Points, in no order, along strands that fork, close into loops and pass close to each other.
(in the rows, 128 means zero)
Two points are linked if the straight distance between their rows is under 110. Some points are linked to none.
j_622: [130 137 161 136 105 129 118 124 183 150 102 113 148 120 166 164 113 170
 126 194 166 137 181  94 122 146 104]
j_78: [146 137 147 101 137  99  92 197 124 143 115  63 152 139 156 114 101 126
 127 106 131 163 171 128 158 114 110]
j_197: [118 158 187 138  95 162 151 103 141 136 118  50 136 153 149 173 114 122
 111 115 133 150 132 131 149 122 129]
j_466: [129 113 137  96 173  86 139 131 106 136 130  99 113 143 128 106 127  84
 163  51 126 164  98 115 159  95 172]
j_634: [ 98 120  94 141 176 157 167 160 143 129 113  97 127 115 124 128  97 129
  96  73  99 133 113 126 171 159 179]
j_272: [135 119 161 115 112 137 102 131 159 129  98 112 125 126 154 179 115 177
 117 165 164 180 177 105 156 145 112]
j_597: [161  75 128  81 152  88  60 213 102 115 117 134 101 114 144  67  97 144
 124 124 129 162 156 126 127 124 103]
j_216: [126 166 130 165  72 169 124 112 150 134 128 129 146 123 132 163 130 132
 101 168 124  97 137 150  95 144  79]
j_934: [145  95 158  95 136 129  73 148 128 111 107 114 104 145 133 171 114 183
 119 134 150 205 164 115 158 140 119]
j_882: [121 102  96 138 162 120 143 168 148 151 113 131 142 104 102  71 148  78
 122 116 110  86 123 127 128 140 146]
j_559: [155 154 130 138  70 124 154  91 116 159 138 144 148 130 133 117 162  76
 166 148 151  92 116 134 100 122  99]
j_339: [130 136 143 101 136 107  86 173 101 118 175  99 130 168  89 177  88 146
  93  63  72 154 108 161 125  99 135]
j_204: [105 137 107 139 140 159 209  97 109 106 130 159 124 122  96  89 169 107
 135 126 125  90  82 123 144 123 154]
j_688: [141  79 134  82 135 124  99 144 112 107 123 135  70 139  96 175 140 180
 125 137 140 203 153 123 148 136 133]
j_347: [142 115 153  85 135 103 112 190  97 120 152  88 111 165  88 159  97 146
 112  75  84 161 115 140 132 102 135]
j_462: [124 119  94 108 175  95 123 194 122 146 136  74 128 113  98  96 128 110
 131  52  96 124 121 171 144 117 186]
j_11: [127 144 163 103  80 144 181 104 149 154 112 110 116 126 132 153 166 146
 168 200 169 137 160  94 122 152  91]
j_906: [128 100 152 126 156  93  27 127 101  79 164 158 121 172 146 165  84 146
 105  57 102 173  94 146 114 104 129]
j_267: [119 122 101 159 109 179 188  73 141 139 127 193 107 132 115 137 172 133
 134 164 146  81 100 128 109 177 122]
j_50: [140 111 115 146 133 128  38 133 130  65 139 194 132 102 139 143  99 156
  85 136 106 129 146 139 110 124  99]
j_296: [115 119 106 105 192  70  97 195 114 138 166  85 117 142 111 122 108 129
 121  26  91 148  95 168 134 114 198]
j_411: [141 163 133 154  93 130 147 105 152 164 144 155 162 146 133 138 135 114
 160 220 172  58 140 117  51 148  87]
j_415: [151 121 137 136 155  81  78 163 157 144 128 176 149 114 164  76  91 145
 132 198 150 125 176  92 118 125 103]
j_46: [122 118 120 108 108 174 182 121  85  81 144 151  80 142  59 175 158 173
 111 153 112 136 105 146 134 130 134]
j_330: [114 138  94 158  94 206 189  63 128 121 129 163 100 127 118 154 167 163
 122 161 133 111 101 149 117 184 128]
j_198: [108 101 117 118 178 153 209 157 121  89 107 130 102 111  83 104 145 155
 132 129 123 115 112  97 170 141 182]
j_695: [157 106 131 103 133  85 103 163 131 161 114 137 140 130 140  61 115 108
 152 171 154 119 165  97 118 116  86]
j_962: [168 135 137 109 102  74  51 125  96 122 150 171 138 128 157  65 121 101
 141 152 132 138 156 134 128  72  71]
j_553: [102 204 118 171  97 152 205  70 149 161 142 100 159 114 137 104 183  90
 157 135 121  60 106 147  92 133 139]
j_264: [132  95 120 129 158 114  17 166 112  51 148 183 119 102 139 131  92 163
  84 103  88 141 127 144  99 113 113]
j_251: [157 131 139 148  89 133  83 107 147 121 127 169 134 118 145 165 151 184
 148 225 168 138 194 110  97 132  61]
j_942: [147 107 116 146 111 115 109  85 149 146 123 199 119 123 157 124 136 118
 138 183 179 111 122 106 105 147 108]
j_582: [112 155  84 171 104 161  76  89 134 107 135 155 162 127 152 159  98 130
  71 115  95 114 120 169 120 149 105]
j_939: [120 153 163 128  80 145 180  84 165 170 130 112 120 122 144 166 163 148
 164 209 178 114 151 103  85 167  98]
j_387: [100 161 106 159 111 136  74 114 137 123 138 108 164 142 142 164  98 115
  77  89  85 131 122 180 130 122 126]
j_828: [156 134 115 160 107 131  61 118 131  88 145 185 147 100 138 151 127 148
  97 167 117 109 159 145 109 118  84]
j_261: [131 137 119 124 175  97 175 150 125 145 111  61 152  96  95  61 156  83
 182  84 108 110 143 120 162 108 173]
j_779: [122 133 143 143 129 121 121 144 178 165 108 125 163 109 154 138  98 128
 128 175 156 112 164 100 121 148 105]
j_960: [125 159 135 103 108 111 184 105  89 141 138  79 142 114  98  79 181  78
 184 114 114 108 119 134 149  80 132]
j_927: [ 79 190 113 146 125 201 235  77 100  76 131  97 132 149 115 129 135 172
  98 126  90 111  83 139 149 126 158]
j_30: [100 156 158 132 131 177 194  94 115 105 134  77 102 168 112 187 120 173
  99 102 107 159 105 127 163 129 162]
j_208: [130 125 114 120 117 107  81 160 127 136 128 122 155 113 124 114 114 107
 108 130 114 116 146 144 129 107 108]
j_80: [160  98 133 140 152  94  55 162 143 103 130 193 125 106 161  79 104 153
 122 184 141 134 173 109 122 124  97]
j_723: [ 79 184 129 163 129 196 239  66 122  99 114 101 134 120 148 128 150 150
 125 134 119 109  99 122 143 144 152]
j_521: [126 102 127 140 150 130 169 140 173 180 110 153 140 132 118 102 140 108
 150 194 160  72 143  81  88 165 124]
j_789: [121 139 129 158 137  96  87 143 171 155 123 158 170 114 171 118  92 127
 133 183 151 105 166 107 118 129 123]
j_455: [133  69 116 103 163  96  39 192 109  81 136 165  95 109 121 106 104 144
 103  97  89 134 107 157  92 114 130]
j_965: [147  96 156 107 161 124  86 161 126 109 116 105 114 154 141 163  87 161
 113  89 156 189 136 114 161 139 150]
j_311: [134 129 154  83 124 115 165 169  78 109 158 101  99 168  72 150 121 145
 123  94  97 162 105 124 146  93 139]
j_791: [153 116 148 122 121 106  36 106  99  77 150 176 122 154 158 169 105 135
 112  92 128 172 116 143 123 110 112]
j_694: [125 105 119 138 164 124 165 162 176 182 109 139 148 108 109  79 144  99
 137 159 138  70 134  89 112 165 133]
j_555: [125 114 110 137 116 158 194  86 121 125 121 180 110 116 104 112 173  95
 137 143 145  96  83 116 125 140 137]
j_137: [113 149 116 130 117 140  88 138 116 115 153  97 142 163 117 183  95 129
  81  73  74 139 111 176 134 106 134]
j_501: [142 121 138 105 103 101 108 108  91 122 141 147 113 142 128 131 128  86
 137  91 124 146  89 144 134  92 127]
j_222: [122 168 121 121  99 103 146  89 112 167 147  88 150 117 121  99 179  67
 167  91 127 109 125 149 138  72 141]
j_507: [119 114 119 135 133 142 129  96 148 126 104 149 117 131 151 152 113 112
 123 107 143 139 104 114 149 151 149]
j_629: [125  91 125  98 146  97 112 135 105 124 132 138 100 131 127 106 122  88
 135  72 121 146  94 122 143 101 165]
j_931: [110 111 123 131 167  91  43 134 116 110 160 136 129 164 144 151  90 118
 106  35  95 159  80 159 122 115 174]
j_912: [138 101 133 125 135 111 139 118 155 182 117 168 128 142 123 107 143 135
 169 239 186  95 156  78  79 161  92]
j_155: [ 96 157 168 147 108 181 172  83 130 120 122  65 115 163 138 196 122 157
 101 104 120 161 112 131 147 132 141]
j_306: [158 121 140 110 105 103  69 108  95 108 132 154 125 146 160 140 119 109
 125 107 138 162 119 132 135 100 112]
j_335: [128 113 111 127 108 170 141  93  98  92 135 168  73 132  85 193 142 163
 110 135 115 154 102 145 136 142 130]
j_662: [102 126 100 132 181 162 213 146 106  93 119 135 132 113  79  76 155 128
 124 112  92  92  94 118 154 129 173]
j_440: [138 102 109 142 117 138  64  85 109  80 140 194  89 141 140 183 114 146
  99 100 126 153  95 144 112 143 129]
j_611: [153 158 138 174 109 116  78 137 138 137 157 169 176 122 130 110 114 138
 131 222 128  76 175 133  76 113  58]
j_192: [108 188 144 152 105 159 223  98 172 177 143  91 148 118 127 114 163 100
 159 182 136  55 121 121  58 149 113]
j_812: [153  86 123  91 148  91 134 170 123 150  95 118 118 123 120  54 136  99
 159 136 149 127 158  92 136 133 116]
j_631: [135 127 149  77 102 140 190 148  90 116 129  91 101 142  77 118 144 126
 146 131 117 140 124 118 156  98 122]
j_237: [128 131 136 115 171 101 170 138 104 132 123  69 128 119 113  95 140  90
 174  55 109 144 115 113 162  95 178]
j_632: [140 131 152 104  81 134 159 122 127 145 113 102 125 126 125 132 144 120
 156 167 161 134 150 104 137 133  96]
j_895: [147 153  85 186  74 155  91  74 120 101 137 181 145 129 157 171 115 127
  98 118 111 104 110 180  98 145  95]
j_726: [136 118  91 117 174  70  85 181 143 168 114  97 149  92 130  76 138  96
 137  69 122 118 143 157 137 119 169]
j_13: [153  68 131  88 142 103  66 188 101  97 123 148  87 119 116 114  99 136
 118 106 116 159 114 131 111 113 116]
j_837: [135 110 103 121 167 105 166 151 133 161 115 104 143  94  99  43 160  73
 167  92 113  86 132 123 136 116 158]
j_949: [132 115 129 136 172  98  32 190 135 105 137 146 151 111 176 104  86 139
 108  92 121 156 142 145 148 127 142]
j_874: [157 113 142  93 133  72  41 175  98 107 135 146 134 117 161  62 106 126
 137 132 129 165 160 129 136  90  91]
j_550: [138 127 159 107 144 115  99 180 134 139 113  72 155 141 149 150  92 124
 117  82 133 165 149 127 159 123 140]
j_890: [ 94 126 106 144 150 153 134 115 131 121 114 129 122 137 140 150  96 116
  99  69 110 145  92 130 160 138 160]
j_213: [106 179 163 155  95 172 220  69 177 163 136  96 125 117 149 139 151 146
 150 189 161  83 129 110  63 168 115]
j_544: [ 75 161 108 168 144 164 189  76 159 155 108 106 148 112 151 125 124 104
 132  88 111 101 111 118 148 146 163]
j_560: [148 160 134 153  74 124 171  94 137 175 149 148 149 143 139 118 163 105
 180 189 173  65 120 131  57 143  88]
j_76: [144 109 109 131 106 152  99  87 103  82 134 184  82 134 112 199 127 151
 104 125 136 161 106 143 122 134 121]
j_844: [137 103 124 129  95 145 125  91 137 124 107 169  97 118 110 173 171 163
 135 185 165 157 150 127 130 156 110]
j_512: [ 88 148 128 126 146 176 213 113 108  94 127 103 115 140  98 151 116 162
 104 106 100 142 100 126 165 124 169]
j_487: [108 171 165 147 128 150 158 110 152 157 110  23 159 140 150 147 116 113
 107  82 110 145 141 134 153 121 164]
j_658: [ 76 170 124 155 153 159 178  94 145 144 111  64 151 125 148 132 126 118
 127  71  97 123 119 127 161 127 173]
j_557: [158 166 142 165  92 124 101 126 145 143 159 172 166 138 133 131 123 143
 144 237 160  72 165 126  53 130  66]
j_922: [158 119 128 132  96 131  81 117 138 114 119 168 125 115 124 154 143 165
 122 191 150 141 166 122 122 131  77]
j_749: [116  99 131  93 173  66  73 170 116 125 167 110 103 157 119 132 102 130
 128  32  91 163  81 159 120 105 184]
j_409: [114  95  87 138 183 133 144 170 144 141 100 127 128  96 117  96 119 105
 108  94 115 106 121 135 151 158 162]
j_35: [171  65 119  74 165  91 115 204 105 143  99 106  97 121 134  58 117 120
 142 109 143 152 147 112 143 135 123]
j_228: [129 120 117 143 112 120 114  90 141 143 115 180 127 123 165 140 129 101
 134 145 166 125 119 109 130 139 120]
j_646: [126  86 118 106 113 152 168 119 127 124 106 152  80 116  86 141 168 152
 136 173 149 147 132 114 152 149 132]
j_645: [133 125 147  94  95 129 162 137 104 131 124  87 125 129 109 121 131 112
 145 128 136 144 129 107 155 117 112]
j_876: [130 166 114 153  79 123 167  94 127 168 141 120 157 120 118 101 171  76
 149 128 126  74 114 160 110 108 118]
j_834: [109 100 120 107 165 165 206 135 120  97 103 125  95 113  83 128 166 169
 133 153 143 142 136  98 168 155 166]
j_41: [127 174 140 139 112  76  85 127 163 184 128  96 194 124 173  98 114  96
 145 131 144 126 173 130 136  91 123]
j_971: [ 79 171 109 174 117 198 212  68 140 140 126 103 131 119 155 134 137 130
 117 130 117  96 100 132 129 157 140]

A fork is a point with three links, a tip a point with one. Leave the first point through the second and follow the links. Name the first fork or tip that comes.
j_632, j_645 | j_895
j_834, j_198 | j_330
j_557, j_411 | j_876
j_415, j_789 | j_934
j_466, j_629 | j_791

How many points has the smallest loop of links through each point below? Write - if it is on no loop.
j_971 | 10
j_387 | -
j_204 | -

Name the points in between on the shortest way along the links from the first point to the second, in order.
j_78, j_812 | j_550, j_965, j_934, j_272, j_622, j_779, j_789, j_415, j_695
j_723, j_155 | j_927, j_512, j_30
j_629, j_882 | j_466, j_237, j_261, j_837
j_658, j_927 | j_544, j_971, j_723
j_137, j_553 | j_339, j_347, j_311, j_631, j_645, j_632, j_11, j_939, j_213, j_192
j_251, j_662 | j_922, j_844, j_646, j_834, j_198
